Each row is a point on a landscape with many valleys, with its height.
From any point a ball rolls to the lowest of the 4 points nearest to it. It stops when none of these is lower. Distance is the straight distance between rows; heights are no part of it.
Z138: 114  138  140  153  92  72  118  117  127  92  136  (h 5.78)
Z146: 131  153  102  129  149  164  131  130  125  145  90  (h 3.61)
Z953: 137  135  115  124  152  166  139  133  127  149  115  (h 3.55)
Z140: 141  80  123  115  154  173  156  141  109  127  118  (h 2.34)
Z502: 131  125  146  124  130  116  117  133  151  137  161  (h 1.78)
Z43: 125  148  146  140  123  98  94  119  137  110  132  (h 1.80)
Z142: 133  148  143  151  129  109  89  108  102  101  117  (h 2.07)
Z516: 127  148  143  153  118  98  92  111  115  100  129  (h 2.38)
Z899: 107  131  138  133  85  74  142  128  154  128  156  (h 3.17)
Z975: 130  117  107  104  142  184  165  145  111  139  100  (h 1.86)
Z836: 124  86  148  112  97  105  139  137  137  138  182  (h 1.89)
Z420: 141  111  112  115  147  177  156  141  116  140  110  (h 1.96)
Z665: 127  164  99  142  148  152  116  120  110  125  65  (h 2.42)
Z853: 129  109  146  115  120  118  127  138  140  140  176  (h 2.98)
Z822: 109  140  135  145  84  65  135  112  145  105  140  (h 3.81)
Z251: 133  152  134  155  142  120  92  108  107  109  106  (h 2.53)
Z993: 146  91  123  110  149  173  150  136  113  137  130  (h 1.44)
Z479: 140  145  116  137  158  148  114  122  134  145  110  (h 2.63)
Z862: 119  100  150  112  107  102  135  134  137  141  180  (h 1.10)
Z870: 137  156  118  146  158  141  110  118  126  127  95  (h 2.37)
Z209: 137  139  140  136  139  122  105  125  145  141  147  (h 1.81)
Z148: 142  107  117  121  153  170  145  133  118  146  124  (h 2.26)
Z997: 130  145  148  149  91  87  103  112  97  90  138  (h 7.79)
Z969: 123  141  142  142  105  86  102  112  128  97  135  (h 6.53)
Z432: 138  99  140  114  137  131  126  135  135  146  167  (h 2.58)
Z466: 125  126  102  92  131  186  165  156  105  138  86  (h 0.68)
Z597: 136  157  107  149  152  141  103  109  106  117  78  (h 2.49)
Z458: 115  133  132  162  72  67  143  104  107  90  136  (h 3.99)
Z337: 111  178  89  120  133  155  126  125  112  119  55  (h 5.51)
Z290: 138  73  132  119  156  156  145  135  109  129  139  (h 1.95)
Z294: 128  106  151  110  115  110  130  137  146  139  173  (h 2.27)
Z801: 112  138  140  132  102  81  124  126  153  124  155  (h 3.28)
Z405: 128  158  96  115  135  173  143  138  125  145  80  (h 4.16)
Z110: 127  138  98  99  129  181  160  150  113  145  92  (h 2.18)
Z113: 109  106  144  116  85  92  151  138  151  140  176  (h 2.05)
Z18: 143  110  138  122  148  151  127  131  131  147  146  (h 4.83)
Z275: 134  123  138  121  137  126  115  124  148  144  154  (h 1.03)
Z641: 123  99  109  89  133  183  174  150  100  113  87  (h 3.56)
Z44: 105  137  132  154  77  58  138  114  133  104  136  (h 3.92)
Z9: 125  166  96  136  143  159  131  125  121  129  68  (h 1.82)
Z310: 131  79  114  106  152  173  164  147  103  117  98  (h 4.36)
Z994: 149  97  134  120  152  157  132  132  123  141  148  (h 2.35)
Z915: 137  155  112  140  154  150  117  122  132  140  97  (h 0.86)
Z472: 122  82  115  99  146  176  170  154  103  105  90  (h 4.87)
Z974: 103  119  133  129  79  79  155  125  156  142  167  (h 2.60)
Z539: 113  143  139  139  100  73  122  121  147  107  145  (h 5.90)
Z298: 135  143  108  125  148  168  138  128  131  151  100  (h 4.46)
Z832: 135  149  140  148  137  113  91  115  122  112  119  (h 1.71)
Z282: 112  128  142  122  85  85  139  125  161  136  167  (h 2.78)
Z311: 126  75  147  107  108  112  140  138  128  131  181  (h 2.40)
Z37: 141  150  123  153  146  129  91  112  109  112  96  (h 3.34)
Z285: 129  145  144  135  133  107  100  124  145  127  146  (h 1.52)
Z47: 131  151  129  146  150  125  98  114  130  126  114  (h 2.02)
Z228: 142  95  140  119  143  145  127  135  131  140  162  (h 2.39)
Z818: 145  123  122  127  151  157  128  135  133  147  128  (h 5.07)
Z651: 120  116  144  115  106  106  131  136  147  137  176  (h 2.16)
Z350: 124  137  145  127  111  102  118  125  153  125  158  (h 2.06)
Z107: 135  148  137  141  139  112  96  118  134  121  130  (h 1.37)
Z695: 116  146  144  138  112  87  107  119  145  112  146  (h 4.24)
Z58: 138  138  125  140  154  138  113  128  135  142  123  (h 3.42)
Z887: 129  163  104  137  149  155  128  125  128  138  80  (h 2.41)
Z388: 136  77  148  115  143  135  133  139  124  134  165  (h 2.17)
Z688: 123  170  95  128  140  162  137  135  121  133  72  (h 3.36)
Z563: 133  153  128  147  152  132  96  116  126  126  111  (h 2.48)
Z509: 131  160  109  146  156  143  111  118  119  127  80  (h 2.30)
Z250: 118  88  146  104  91  96  154  138  139  135  179  (h 1.11)
Z460: 109  91  139  108  82  88  167  142  142  137  177  (h 2.84)

Call two points neighbours if one is among the 4 nearest of the other. Go from one point of each pair to the other, from neighbour to neighbour, staying as low as possible. Name the highest point that can't be avoided.
Z107, Z993: Z432
Z107, Z862: Z853
Z915, Z9: Z887
Z275, Z107: Z209
Z915, Z275: Z870
Z466, Z993: Z420

Two balls start at each pair of points below. Name the first point that both come to, or write -.
Z801, Z516: Z107
Z388, Z953: Z993
Z282, Z822: Z113
Z18, Z818: Z993
Z58, Z228: -
